Each row is a point on a tangle of strands that fork and nearly touch. The rows are in no order.
In the rows, zero is written as 128.
Two points are linked if the straight distance between their rows is under 157. Some points are linked to none.
Q_51: [120 132 153 119 117 119 133 153 144 129 156 141 126 131 113 138 138 154
 106  84  81 186 145 152 143 106 163 104  88 103 115 164 120  74 159 133
 161 139 176 118 126 112 171  97  95 127 148 136]
Q_534: [153 135 141 124 153 121  97 143 126 127 126 138 133 111 119 125 146 121
 157  98  61 155 124 178 132 145 162 122  58  98 129 150  85 101 157 166
 172 121  94 154 159 170 181 102 142 132 122 115]
Q_946: [120 158 159 199 152 124  67  99 179 110 169  85 131 101 107 154  96  91
  84 117 112 140 110  94 111 151 117  99 141  94 106  84 116 116 140 123
 124 165  90 111  87 131 114 103 115 157 149 127]
Q_637: [116 115 110  86 139 121  99  95 168  97 127 130 118 187 154 195 168 163
  33 128 191 104 133 120 143 124 122 123 138 114  95 136 133 184 113  98
  78 171 138  97 106 138  65  95 113 129 144 100]
Q_123: [103 120 155 132 129 131  90 101 134  90 126 112 153 120 153 163 124 112
 155 134 164  82  83 109 140 143 105 130 145 100 119 109 131 160 103 120
  70 125  90 102 144 145 137 132 159 145 151 125]
Q_802: [135 118 129 171 121 118 113 136 117 133 121 137 137 112 123 129 132 114
 160 127  89 131  94 103 119 123 138 115 157  96 155  88 129 133 122  77
 125  41  58 112 122 135 128 144 131 114 163 157]
Q_959: [138 128 133 123 145 144 218 153 130 156 106 129 131 136 152  67  80 153
 188 158 126 129 121 123 124 116 117 131 153 122 176 126 127  71  80 131
 115  91 225 111 120  99 132 142 136 126 141 156]
Q_145: [120 146 178 133 163 134 183 140 161 132 117 102 134 163 160 107 113 163
 138 116  84 183 119 147 136 117 150 112 133  64 131 135 112  80 113 157
 139 113 224 102 104 110 155  73 121 130 189 132]
Q_931: [159  76  75 119  83 105 160 168  69 177  93 193 115 100 111 128 141 117
 150 136 115 126 146 131 140 123 143 145 115 172 184 153 149 165 146 137
 142  87  80 165 185 147 156 178 117 122  76 154]
Q_654: [132 128 108 133 116 148 173 149 189 152 158 144 118 157 104 149  94 171
  71 117 138 104 136 137 136 100 145 104 121 117 153 141 150  87 136  90
  91 132 243  82  99 100 121 126 100 150 173 151]
Q_423: [145 107 117 142 166 142 166 111 150 145 111 147 137 176 150 125 100 139
 134 180 138  77 100 112 139 158 121 145 172 111 154 115 116 143  89 101
  74  76 124  83 148 146 117 116 163 129 137 121]
Q_415: [ 76 130 167 142 148 127  94  99 156  84 125  93 160 114 156 147 101 103
 164 145 187  82  76  87 132 148  77 126 181  76  91  78 120 153  60 126
  76 143  95  96 121 121 111 119 171 145 157 133]
Q_205: [115 124 129 153  82 179 121 143 123 100 143  78 130  76 112  94  98  79
 166 151 156 117 120  98  96  92  91 122 174 153 159  78 151  86 110 103
 107 112 167 126  84  78  88 210 127 127 174 161]
Q_581: [153 108 135  83 102 143 170 150  79 112  87 126 157 103 174  85 148 121
 241 158 114 145  95 128 120 128 139 175 136 145 156 151 140 158 135 148
 100  99 110 169 158 143 139 146 138 125 156 132]
Q_797: [133 118 144 146 155 114  56  87 128  93 115 118 165 126 155 163 146 105
 103 129 122 107 102 115 148 159 138 125 122 111  96  98 122 193 136 140
 143 146  23 154 151 182 135  99 144 137 113  87]
Q_674: [115 115 106 164 119  85 141 141 107 173 115 187 125  89  93 150  89 107
 128 103 165 121 156 118 154  89 117 114 110 136 140 110 143 108 116 134
 157  88  97 127 165  91 156 173 121 140  80 183]
Q_753: [114 157 160 132 143  99 113 115 169 118 110 113 152 128 141 166 142 157
  48 102 172 168 156  89 146  86 127 108 114 104  63 109 150 122 136 181
 169 186 185 165 116  94 100  96  62 142 110  91]
Q_883: [156 123 119 112  89 148 104 142 155 128 186 128  99 159 104 152 178 138
  87 116  64 128 125 166 126 142 180 132  94 134 143 169 131 145 194  83
 108 138 125 106 109 183 124  99 119 126 159 113]
Q_645: [ 59 182 152 131 146 142 114 127 106 111 146 110  80 156  98 108 121 144
 134  92 118 140 165 159  77 159  86 125 135 115 145 120  51  58  39  93
 178  92 104  50 100 101 147 122 180  88 134 159]
Q_790: [120 104 142  73 111 105 138 141 106 110 110 164 149 143 149 150 188 143
 102  91 128 169 158 145 148  92 174 137  64 131  97 164 145 142 157 166
 169 156 138 165 149 120 166 103  83 108 126 111]
Q_628: [129 133 122 110 104 111  63 114  71 115 129 125 119  99 108 130 168  96
 140 116 123 130 160 145 126 144 128 152  99 183 100 135 131 161 152 136
 167 146  43 177 161 154 138 138 140 112  71 108]
Q_476: [128 140 137 131  81 175 122 135 146  88 155  55 114  81 130  82 115  87
 174 142 145 137 112 115 100 113 106 130 153 157 131 119 150  87 141 136
  94 173 200 140  61  81  91 184 123 137 153 139]
Q_736: [133  98 131  58 103 125 158 151  85 114  86 160 149 142 164 127 184 154
 172 108 109 171 126 157 138  93 184 138  82 121 129 176 131 150 137 151
 152 112 136 162 151 140 164 116 109 101 150 115]
Q_451: [138 116 116 162  94 165 145 146 137 130 139 106 111 120 105 111 104 110
 128 153 132 118 122 104  97  93 122 122 161 137 182 104 159 105 135  73
 106  93 165 115  86  93  85 196 102 136 167 164]
Q_518: [113 103 144 186 159  81 104 100 157 128 110 146 163 149 145 208 129 126
  41 114 163 125 117  85 154  95 138  96 142  76 104  69 141 170 112 118
 142 102  91 111 142 114 115 121  84 131 149 116]
Q_30: [156 111  88  97 186 133 139  99 158 137 117 116 120 180 162 129 138 163
  64 167 170  99 130 121 150 172 111 129 137 165  95 135 139 190 162 171
 118 186 140 149 148 167  65  97 119 135  66  70]
Q_313: [116 158 171 176 123 120  45 106 178  85 155  65 167  94 122 174 122  88
  79 112 132 139  99  97 116 126 130 116 140  87  80  76 140 152 155 118
 115 189 111 146  88 124 100 113  88 165 167 114]
Q_112: [179 142 145 158 119 154  96 136 158 121 167  88 135  89 109 109 115 105
 139 135  60 161  94 131 116 146 168 117 124 124 128 124 136 125 203 134
 115 150 130 162 106 161 112 114 100 157 148 107]
Q_529: [148 101 108 108 163 125 107  87 168 128 118 121 138 175 170 179 151 157
  29 157 183 105 126 102 142 134 127 124 146 140  83 108 150 213 159 141
  90 178 139 138 122 145  44 103  87 131 104  82]
Q_226: [177 123 122 138 157 112 161 152 121 178 104 136 145  89 147  90  81 123
 186 160 114 126 113 123 152 139 142 125 102 129 135 131 121 120 156 202
 138 132 121 181 184 146 167 130 132 148  84 117]
Q_855: [126 149 133 147 188 107 144 111 160 144 124 117 131 162 126 127 129 163
  41 119 132 183 172 106 143  99 123 104 127 127  80 113 139 102 138 187
 190 158 188 145 122  98 103  81  63 125  79  99]
Q_336: [156 114 128  68 100 122 163 176  80 130 121 146 118 129 134  92 173 139
 205 121  68 169 127 174 120 117 169 157  87 143 161 187 113 116 149 150
 147 119 139 160 155 148 179 122 121 113 152 127]
Q_872: [150 118 112 178 129 151 132 142 167 152 164 104 121  96  97 113  60 107
 109 150 122 119 120  95 122 128 127 106 162 143 143  92 150 119 173 110
 103 130 170 124  94 110  90 162  99 159 132 152]
Q_825: [177 128 138 146  91 154  76 126 165 123 179 109 133 115 113 160 144 112
 109 125  51 129  86 142 132 149 186 119 110 105 133 133 129 146 222  84
 100 132  97 111 109 189 130 111 112 145 177 105]
Q_14: [152 103 127 166 194 107 193 135 148 160  66 160 155 160 166 118 106 144
 148 160 109 114  93 112 160 128 134 115 160  86 161 103 121 143 100 152
 102  61 107 107 169 148 149 110 141 123 129 123]
Q_70: [172  71  77 148 109 114 177 139 128 173 128 163 127 123 116 136 113 137
 103 162 133  97 143 117 148 117 138 126 138 178 155 132 178 179 182 124
 109 114 126 147 161 135 108 156 101 137  94 130]
Q_579: [117 138 147 112  76 134  96 147  98  89 142 106 140  81 128 103 142  91
 202 104 128 158 120 134 107  96 135 148 114 143 118 142 141 111 131 123
 136 135 116 154 115 107 139 162 126 132 155 151]
Q_608: [120 147 160 179 112 131 124 155 194 144 154 124 122 114 107 149  98 132
 112  93  72 164 112 139 134  96 162  94 107  53 145 115 103  63 141 101
 131 102 171  81  94 112 170 111 103 165 206 164]
Q_291: [182 144 106 145 185 133 128 109 140 165 144 108 114 147 116  93 110 131
  89 163  91 129 141 131 139 181 129 124 125 172 125 122 114 153 168 179
 151 152 101 165 156 169 103 105 129 138  65  76]
Q_498: [157 106  97 128  82 117 143 156  71 169 102 156 104  89 110  97 131 107
 173 152  94 140 130 122 101 124 131 145 148 168 189 134 140 143 134 103
 142  75  63 163 140 136 125 184 143 128 108 163]
Q_434: [105 140 136  93 116 117  61 103  78  92 122 118 141 112 130 143 181  82
 112 103 166 143 157 121 115 109 116 149 129 146  64 121 146 170 129 135
 169 164  49 167 117 123  98 132 116 102 111  97]
Q_325: [117 132 164 142 152 122  45  71 138  78 105  93 194 142 163 190 170  93
  79 105 147 124 119 108 139 129 127 112 111  87  71  74 119 203 127 152
 155 159  32 177 144 165 122  92 106 135 131  84]
Q_817: [ 93 127 154  97  93 118  86 135  87  84 123 145 155 132 119 158 190 118
 141  64 123 166 140 150 128  93 153 134 101  96 113 144 125 141 128 106
 168 110  84 135 119 127 160 113 118  96 157 134]
Q_808: [165  74  88 144  96 144 148 137 168 151 147 143 126 123 113 173  91 130
  91 155 144  66 108 126 127 117 138 123 145 150 167 137 169 167 188  69
  46 126 163  94 119 140 109 178  96 158 153 147]
Q_453: [173 139 125 187 115 154 118 148 185 141 170  72 139  91 104 102  78 111
 119 151  78 153  99 106 117 129 149 119 147 128 129  92 149 105 200 135
 113 151 171 142  97 117 102 136  83 173 143 131]
Q_179: [110 128  99 124 140 127 171 122 128 152 125 143 112 123 116 116  83 144
 139 138 178  91 135 117 137 138  83 125 142 160 122 142 134 112  93 131
 109 150 179 111 128 102 130 144 157 129  77 139]
Q_582: [ 82 114 120 138 165  87 203 138 141 173  87 194 126 171 131 124  88 172
 119 113 144 116 150 128 140 110 123 112 139 103 167 130 112  86  49 115
 127  58 165  63 143  96 155 119 137 108 123 163]
Q_101: [166 129 147  93 141 102 139 156  90 144 101 139 134 112 148  82 150 111
 200 116  50 181 131 162 129 132 173 131  78 124 160 164  96 100 177 183
 182 108 111 184 169 159 179 123 135 124 123 127]
Q_940: [101 150 140 122 104 102  74 120  92 107 119 115 144  50 129 143 121  92
 172 110 185 120 129 112 139 133  96 126 121 146  93 113 138 135 131 165
 131 160  81 171 156 105 157 160 137 128  84 128]
Q_463: [185 117  96 119 125 137 118 116 120 161 140 140 117 109 129 124 113 136
 170 165 107  72 108 164 137 190 136 143  90 165 155 166 112 143 170 146
  89 140  81 146 184 189 151 147 181 146  83 114]
Q_225: [117  86 117 159 137 106 127 131 124 133 106 164 155 162 138 163 144 126
  99 139 112 103  94 101 127 122 145 122 171  87 169  95 132 169 116  64
 102  55  45  87 133 148 123 133 136 106 164 137]
Q_158: [172  69  73 126 117 141 168 136 152 173 133 170 121 145 112 158 112 155
  87 165 135  64 112 134 134 137 146 133 123 161 164 145 158 182 181  94
  67 121 140 120 164 164 101 154 125 142 114 131]
Q_552: [126 130 139 131 192 109 185 140 161 154 107 120 143 147 147  99 101 162
  93 137 142 166 155 109 153 102 105 102 130 106  88 112 146 107 122 208
 167 143 211 153 132 100 119  87  90 133  87 109]
Q_760: [182 104 126 129 150 118 163 155 102 147  88 132 154 106 157  98 131 116
 169 153  79 167 125 149 148 129 157 134  89 140 135 133 121 145 181 202
 167 123 114 205 179 155 166 124 110 122 103 108]
Q_532: [ 71 154 135 162 129 147 112 137 117 125 144 119  87 155  90 126 137 127
 114 110 129 125 151 144  88 137  96 115 156 123 170 107  87  73  63  44
 148  60 105  48  68  93 120 146 165  98 164 170]
Q_21: [101 128 147  96  87 178  88 114  88  78 131  98 123  96 139 114 137  93
 215 153 165  73  84 124  89 153  87 173 166 152 145 141 124 139  94  85
  64 148  86 115 117 128 111 182 199 129 155 145]
Q_691: [ 90 170 141 146 138 152  97  97 146  96 145  73 114 116 131 112 109 105
 151 158 164  84 102  93 101 168  72 130 185 125 103  89 108 110  62 116
  99 151 116 103  88 118 104 142 173 134 133 135]
Q_45: [139 145 116  64 104 137 110 132  61 126 150 134 108  96 129  93 158 124
 213 131 124 115 141 170 112 168 114 165  86 178 125 202 106 120 140 147
 127 180 109 164 158 148 164 145 187 124  89 124]
Q_771: [159  96  85 146 147 114 159 135 139 173 133 167 125 129 110 135  96 138
  73 144 156 123 165 112 146 132 120 116 131 163 124 119 159 145 155 150
 138 140 146 147 153 124 111 143  92 128  71 124]
Q_227: [101 137  96 143 110 162 127 128 123 136 160 131  73 148  76 113 127 125
  96 138 137  98 163 137  88 136 100 136 170 169 182 110 126  91  94  38
 133  88 130  60  75 100  87 173 149 104 140 163]
Q_489: [113 128 121 153 126  86  94 140  90 149 116 150 140  71 107 151 118  87
 123 113 169 131 153  96 156 102 105 118 120 158 105 105 135 134 135 152
 164 121  55 153 165 103 163 172 126 127  62 144]
Q_274: [120 145  93 155 102 152 142 139 144 140 179 131  53 174  67  95 123 141
  58 129  87 127 176 144  84 136 111 124 150 165 170 124 127  74 131  49
 150 106 154  83  74 116  86 139 110 111 139 155]
Q_991: [120 126 154 163 142 128 156 153 179 133 125 135 145 130 141 136  98 144
 150 118 100 149 104 136 144  99 143 116 128  62 153 118 121  85 114 115
 111  75 176  73 105 114 159 112 116 150 199 153]
Q_721: [116 131 139 114  75 126 147 160  59 100 119 101 123  72 121  80 139  85
 184 124 140 172 143 121 102  83 107 155 144 171 134 125 155 123 108 130
 163 114 112 165 112  89 111 187 116 104 130 163]
Q_397: [132  96  82  90  93  97 162 158  62 157  91 190 103 121 117 136 162 121
 112 111 133 157 183 148 142 111 152 143 102 189 151 171 146 165 143 156
 192 107  95 169 171 140 172 155 110 101  63 150]
Q_982: [101 107 140  95  81 127  85 128 107  99 123 135 161  61 140 169 109 103
 195 109 190  84 109 127 153 126  90 136  92 144  93 152 146 148 152 152
  86 187 109 157 173 126 181 169 154 152 105 136]
Q_520: [152 153 116 114 135 152 120 118 125 110 158  82 110 140 124  98 150 119
  90 144 106 165 135 129  97 134 142 145 145 168 100 141 146 152 171 135
 138 179 157 154  88 124  65 100 100 118 135 100]
Q_242: [103 105 126 106 176 102 192 118 101 158  83 203 111 188 140 125 117 174
 151 125 122 110 138 146 145 142 129 139 131  98 177 153  83  98  52 121
 131  68 119  80 172 142 170 107 186  94 120 141]
Q_796: [111 152 111 109 109 161  77  89  93 110 163 110 100 110 110 121 121 112
 162 142 166  60 113 135 106 187  84 159 156 172 133 146 107 126  99  97
  79 167  81 107 124 131 118 157 210 140  95 125]
Q_222: [139 118  85 130 160 121 180 122 161 187 127 149 109 134 119  97  80 153
 103 158 175 108 162 109 152 136  88 112 144 164 119 123 155 121 135 169
 131 159 196 144 140 107  95 121 125 140  50 126]
Q_960: [132 142  88 110 117 122 103 114  79 145 144 142  91 117  91 119 142 105
 120 142 142 105 162 141 119 170 108 155 124 199 123 151 124 144 129 116
 138 155  70 133 156 144 126 147 158 120  66 119]
Q_28: [190 123  97 155 177 125 129 116 134 164 141 121 122 122 124 100  90 129
 138 185 100  74 104 155 142 198 127 136 105 157 148 134  99 150 168 170
 123 139  82 162 175 185 130 136 170 150  57  92]
Q_783: [103 116 131  92 132 133  98  89 135  78 131 147 129 188 149 180 189 152
  56 106 156 118 129 132 136 133 135 131 129  83 101 132 125 177  99  82
 101 128 120  85 107 139  95  85 125 109 175 103]
Q_823: [ 89 123 131 120  98 163 160 140 149 110 115 135 139 139 138 131  93 141
 168 130 191  72 111 129 123 102  83 140 152 124 165 124 125 102  67  75
  73  99 192  67 100  94 116 169 153 130 178 158]
Q_302: [137 145 165 163 133 129  44 101 177  96 152  91 165 127 128 191 166 115
  46  96 120 143 122 117 138 135 154 114  95  85  71  93 123 160 182 147
 138 200 104 147 108 157 134  80  76 160 150  83]
Q_387: [133 102 155  64 135 158 149 112 152 107 101 112 172 135 201 138 119 153
 178 164 166  67  64 130 166 153  95 139 148 106 114 160 134 174 118 160
  37 169 176 125 144 169 119  96 170 147 138  89]
Q_985: [115 120 121  97 153 136 129  98 139 109 132 161 105 203 138 164 168 158
  92 123 125 105 135 160 137 159 135 134  97 107 129 162 101 153 107 100
 105 117 110  78 145 169 140  78 160 121 142 108]
Q_596: [145 141 115  90 127 127 120 118 164 118 141 116 138 108 147 150 124 154
 115 130 182 117 134 122 156 121 114 129 103 149  70 154 145 146 165 170
 111 221 186 158 131 122 122 120 110 159  88  91]
Q_810: [146 147 108  97  81 149  80 128 104 117 177 129  82 151  86 121 188 134
 119 114  64 135 136 169 104 162 152 150  97 165 141 182 111 141 173  82
 138 145  97 119 109 175 130 107 145 114 126  99]
Q_139: [100 132 162 103 115 120 113 137 129  96 128 143 142 110 139 147 130 134
 203  96 130 127 111 152 146 127 124 133  92  59 119 157  87 100  98 127
 105 117 130 105 147 136 206 118 176 145 174 146]
Q_650: [125 135 115 144 135 147 163 120 193 134 147 108 123 138 135 125  75 153
  93 131 146 114 118 118 139 118 124 113 154 110 118 119 137  89 121 122
  88 165 247 105  78  98 104 111 109 155 153 131]
Q_544: [150 126 140 177 221 118 184 116 155 164  86 121 153 164 175 108 106 147
 122 171 100 140 101 100 144 140 140 109 162  85 124  76 113 143 104 186
 142  91 118 129 147 147 109  79 121 121 120 104]
Q_484: [ 83 149 164  54  86 121 125 138  92  61 124 123 157 132 161 131 172 145
 172  79 164 163 136 145 133  98 126 146 100 120  77 171 131 121  97 154
 138 160 175 152 110  96 157 110 129 108 152 117]
Q_598: [149 136 138  87 145 139 133 117  58 116 100 113 128 147 156  86 179 132
 201 142  85 132 123 159 105 167 154 160 128 139 157 155  99 147 112 143
 145 100  67 144 152 188 127 111 178  83 131 101]
Q_938: [146 124 138 149 173  99 180 138 151 164 102 137 160 101 145 106  92 140
 138 146 140 144 141  98 177 113 108 118 106 118 102 112 144 113 139 213
 157 145 173 179 160 121 154 109  99 136  79 113]
Q_594: [129 125 169 171 197 120 160 104 177 137  88 134 160 181 173 152 122 149
  85 140 106 151 109 101 148 111 135 101 145  42 112  89 122 137 102 161
 135 106 157 114 134 142 116  67 109 132 154 109]
Q_555: [120 116 106 145 110 117 170 162 155 169 134 174 104 148  89 149  97 159
  74  99 121 134 164 125 139  80 152 102 111 131 152 137 154  76 143  95
 143  97 211  98 120  95 145 141  82 132 140 166]
Q_923: [ 90 116 122 135 126 131 187 142 159 142 110 167 136 155 128 145  86 157
 135 115 180  90 116 117 146 102 106 117 139 100 157 120 129  94  61  91
  88  98 201  70 122  90 139 145 138 135 156 170]
Q_925: [ 74 107 142 110  68 133 123 141 123  78 118 143 144 113 137 155 114 118
 172 103 207 101 110 120 131  78  94 137 150 120 137 112 143 115  71  88
  86  99 150 100 105  89 140 183 149 121 184 172]
Q_281: [138 118 126 149 175 145 203 127 170 171 110 120 120 154 151  96  66 153
 158 181 127  84  92 122 135 145 107 136 167  97 170 116 109  99  78 124
  73  97 199  74 118 128 119 117 161 145 158 146]
Q_448: [112  95 105  99 150 112 162 121 121 144 105 211 116 204 143 161 149 178
 120 131 119  92 128 146 146 154 152 144 122 109 173 156  99 148  82  97
 111  58  99  85 169 166 155  94 169 105 138 120]
Q_271: [122 127 145 101 104 117 105 127 157  98 149 116 150 122 142 178 146 141
 106 112 155 128 113 142 153 116 145 122  83 111  83 154 149 144 162 138
  89 187 161 131 120 131 150 103 101 153 156 107]
Q_287: [114 136 153 113 129 118  85 121 117 110 123 133 143 118 127 148 147 116
 157  88 113 144 120 153 148 142 134 124  84  82 112 148 109 123 126 139
 148 137 101 129 151 143 192 107 149 141 147 129]
Q_744: [ 92 117 102 168 134  92 147 136 111 184 115 187 107 129  79 146  97 133
  86 103 173 114 176 120 132  86 104 107 141 146 147 109 128  94  85  97
 172  78 104 104 144  83 145 153 124 109  78 181]
Q_370: [148 144 142 185 102 137 126 161 197 136 166 102 135 101 104 129  93 122
  99 105  80 153 104 128 129  91 159 103 123  95 134 123 143  76 190 116
 116 135 203 112  77  95 141 130  81 177 185 157]
Q_248: [140 160 120 204 170 114  85 108 170 140 155  94 127 111  95 123  88 106
  75 132 120 143 143  92 129 151 105 101 136 125  90  83 113 105 137 162
 170 160 103 145 121 115 115 108 102 147  89 113]
Q_230: [152 126 142 102 131 144 139 124  74 126  95 116 129 133 162  73 148 117
 223 167 100 106  88 139 102 166 135 167 165 136 169 146 114 160  90 124
 104  88  88 134 149 158 115 138 188 104 145 123]
Q_707: [122 158 172 165 165 129  70  87 136 100 127  66 172 100 144 119 125  83
 148 141 100 131  95 101 109 162 129 117 143 117  93  71 115 178 131 168
 136 153  39 160 135 157 109  94 135 136 131  89]
Q_699: [133 157  91 135 126 140 112 103  78 153 161 131  73 123  98  86 121 109
 152 156 138  73 142 138 102 193  93 153 143 198 146 137 103 110  95  95
 125 139  76 124 129 139 105 157 199 120  68 134]
Q_367: [163 105 101  62 112 138 136 139  82 143 129 149 128 102 130 124 133 140
 192 142 134  86 121 175 140 167 145 163  67 173 143 196 121 145 161 156
  92 161 107 159 186 166 178 156 188 149  83 114]
Q_694: [109 120 138 124  97 158 121 133  94 103 126 101 124  90 135 106 120  79
 179 164 172  90 113  99  92 126  97 138 174 168 151 107 148 144 100  95
  87 119 107 116 116 103  90 198 154 124 134 154]
Q_288: [116 113 122  71  97  98 136 143  70 124  95 171 117 135 129 140 200 131
  89  89 115 193 188 155 142  91 165 134  89 164 103 165 147 147 144 154
 218 130 119 181 151 111 157 126  80  84  95 122]
Q_958: [122 131 111 130 129 118 152 142 140 169 145 155 106 135  86 116 112 144
  87  95 110 157 168 151 132 115 137 114 101 150 125 157 125  82 154 144
 160 148 195 133 134 102 153 113  98 131 109 146]
Q_360: [103 153 170  78  81 137 131 147  88  72 124  91 140 113 151 100 171 126
 194  96 129 176 125 148 106  91 137 142 120 128 108 144 131 112 117 141
 139 137 172 152  89 100 136 134 113 111 180 127]
Q_604: [131  78 114 174 134  93 131 128 149 141  96 174 149 145 136 204 131 127
  61 131 150 101 105  83 151 103 141 104 164  89 145  83 163 183 129  74
 103  55  82 102 143 133 111 138  96 108 135 147]
Q_906: [112 129 158 158 165  90 157 114 165 125  97 142 154 174 164 185 144 156
  59 112 153 148 135  96 160  83 139  97 143  58 103  96 150 142  98 133
 140 105 159 109 120  96 104  88  83 128 150 121]
Q_207: [128 142 122 112  90 124 123 158  97 155 150 154  80 149  83 100 160 137
 114  97  49 178 166 173 101 125 161 134 103 144 163 167 105  90 148  87
 187  90 112 108 123 137 151 136 117  99 125 148]
Q_142: [169 159 131 182 197 133 117  99 169 137 143  85 135 131 118 109 108 131
  75 154  86 155 137 117 140 161 131 109 122 127  82  87 100 136 168 186
 177 165 104 163 125 162  98  79 108 144 103  74]
Q_117: [121 143 162 147 159 146  92 104 108 113 119  70 164  80 152 100 106  79
 199 140 101 133  85 103 109 151 131 123 161 105 117  72 118 150 103 151
 132 110  37 161 137 139 112 121 162 126 140 117]
Q_734: [ 90 131  76 128 163 110 172 118 117 179 125 181  87 170  90 126 100 147
  76 126 181  97 178 128 131 127  93 113 142 162 138 131 122  96  76 115
 145 114 161  88 142 102 131 126 138 107  69 155]
Q_289: [154 141 117  99 121 145 117 121  80 127 142 110  92 161 114  88 188 127
 144 141  64 145 138 157  92 162 162 165 124 167 141 166 117 150 152 105
 146 125  77 152 119 180 105 112 145 104 113 100]
Q_257: [143 118 125 139  76 131 156 169  71 135  94 128 106  80 114  79 114  92
 194 148 129 149 135 110  96 100 119 146 147 166 186 115 154 125 112 113
 130  74 114 159 128 109 121 196 126 126 128 187]
Q_759: [ 81 143 156 109 102 105  72 112  79  71 107 126 149 114 133 167 190 103
 116  73 163 172 156 118 119  96 131 133 126 116  72 112 136 160  98 120
 182 130  70 150 105  99 132 131 109  93 142 110]
Q_280: [121 160 117 116 112 156 113 118 118  95 151  86 110 113 118  97 145 104
 128 125 143 151 137 119  92 129 109 138 142 172  93 131 132 124 129 124
 119 169 157 139  77 108  82 148 122 117 128 120]
Q_757: [141 151 108 139 162 159 194 130 175 150 161 105 111 132 123  71  67 159
 140 152 124 131 126 119 127 150 100 108 148 129 122 131 122  71 114 159
 116 165 246 125  98  93 116 108 137 151 119 136]
Q_980: [116 102 153  91  89 132  78 123 108  78 115 115 171  88 147 174 134 118
 180 124 172 106  79 128 141 122 116 144 112 108  97 147 143 167 148 130
  75 146 104 137 152 129 153 143 139 142 149 125]
Q_989: [125 147 153 140 116 113  71 116 174 111 157 111 150 147 117 189 160 136
  12  86 130 174 159 121 136 102 147 105  87  88  72 123 136 116 168 141
 163 184 152 132  99 115 113  81  71 147 135  94]
Q_916: [ 93 181 133 151 179 128 134 117 113 139 132 116  81 150 113  80 109 139
 154 138 102 123 144 144  94 168 103 141 149 113 136 129  71  67  52 127
 165 104 115  87 119 118 131 105 188  92 115 137]
Q_487: [119 174 138 147 154 156 102 106 144 115 157  91  95 126 119  89 111 118
 163 158 117 100 108 133  93 178  98 134 162 119 133 117  85  91  92 111
 115 129 119  90  92 131 113 121 182 133 131 129]
Q_865: [ 81 134 131  54  95 117 119 120  88  79 126 143 119 160 147 152 179 150
 130  88 182 134 158 155 130 106 113 135 116 138 102 164 131 129  88 103
 132 140 143 118 109 104 127 125 143  93 132 126]
Q_449: [130 141 110 158 115 124 144 151 144 162 160 130  73 160  74  95 151 137
  76 115  56 160 166 149  99 128 143 118 140 149 166 128 117  92 140  81
 187 101 131  97 102 128 104 124 101  99 121 151]
Q_438: [159 149 102 108 152 145 113 101 167 116 155 102 116 133 137 121 134 140
  74 149 149 132 144 122 135 148 120 132 122 158  94 132 135 146 164 166
 117 218 157 145 117 145  84  96 108 141 101  83]
Q_385: [133 127 142 156 130 112 105 129  77 126  87 115 147  99 145 105 135  92
 201 133  92 136  92 113 106 132 132 130 157 114 154  91 119 153 105 122
 141  57  12 158 147 136 128 138 151 113 136 136]
Q_198: [140 139 127 124 123 152 200 141 124 141 121 104 120 112 130  59  75 130
 174 163 137 145 140 112 114 108 106 122 157 144 132 119 152  84 100 153
 132 141 226 140 107  82 109 155 120 132 125 147]
Q_483: [109 116 124  98  82 107 114 138 136 103 129 150 142 141 129 185 155 148
  67  81 174 137 147 136 136  79 154 125  90 122 109 148 166 130 148 105
 121 147 168 122 111  88 129 138  78 132 156 123]
Q_72: [122 136 152 100  87 123 126 173 109 137 137 147 118 129 108 111 170 139
 126  71  57 195 161 172 117  98 180 121  79 105 140 172 119  74 157 124
 177 106 134 126 132 127 194 123 100 115 157 155]

A fork is a point with three links. Follow the links from the first point to the second and name the forks in between, in order.
Q_248 / Q_790 | Q_101
Q_257 / Q_699 | Q_101, Q_287
Q_242 / Q_21 | Q_438, Q_205
Q_823 / Q_483 | Q_438
Q_287 / Q_608 | Q_205, Q_453

Follow the links from the first point to the second, and from the first to the third. Name the last point that the two ways share.
Q_289 / Q_145 / Q_448 | Q_453
Q_367 / Q_736 / Q_817 | Q_101
Q_360 / Q_759 / Q_946 | Q_101
Q_823 / Q_434 / Q_608 | Q_205
Q_810 / Q_271 / Q_226 | Q_205
Q_783 / Q_991 / Q_581 | Q_453

A fork is a point with three links, a tip a point with one. Leave the first point through the second and follow the links. Name the first fork or tip that comes.
Q_336 / Q_736 | Q_865
Q_674 / Q_744 | Q_808
Q_865 / Q_484 | Q_101
Q_958 / Q_555 | Q_325
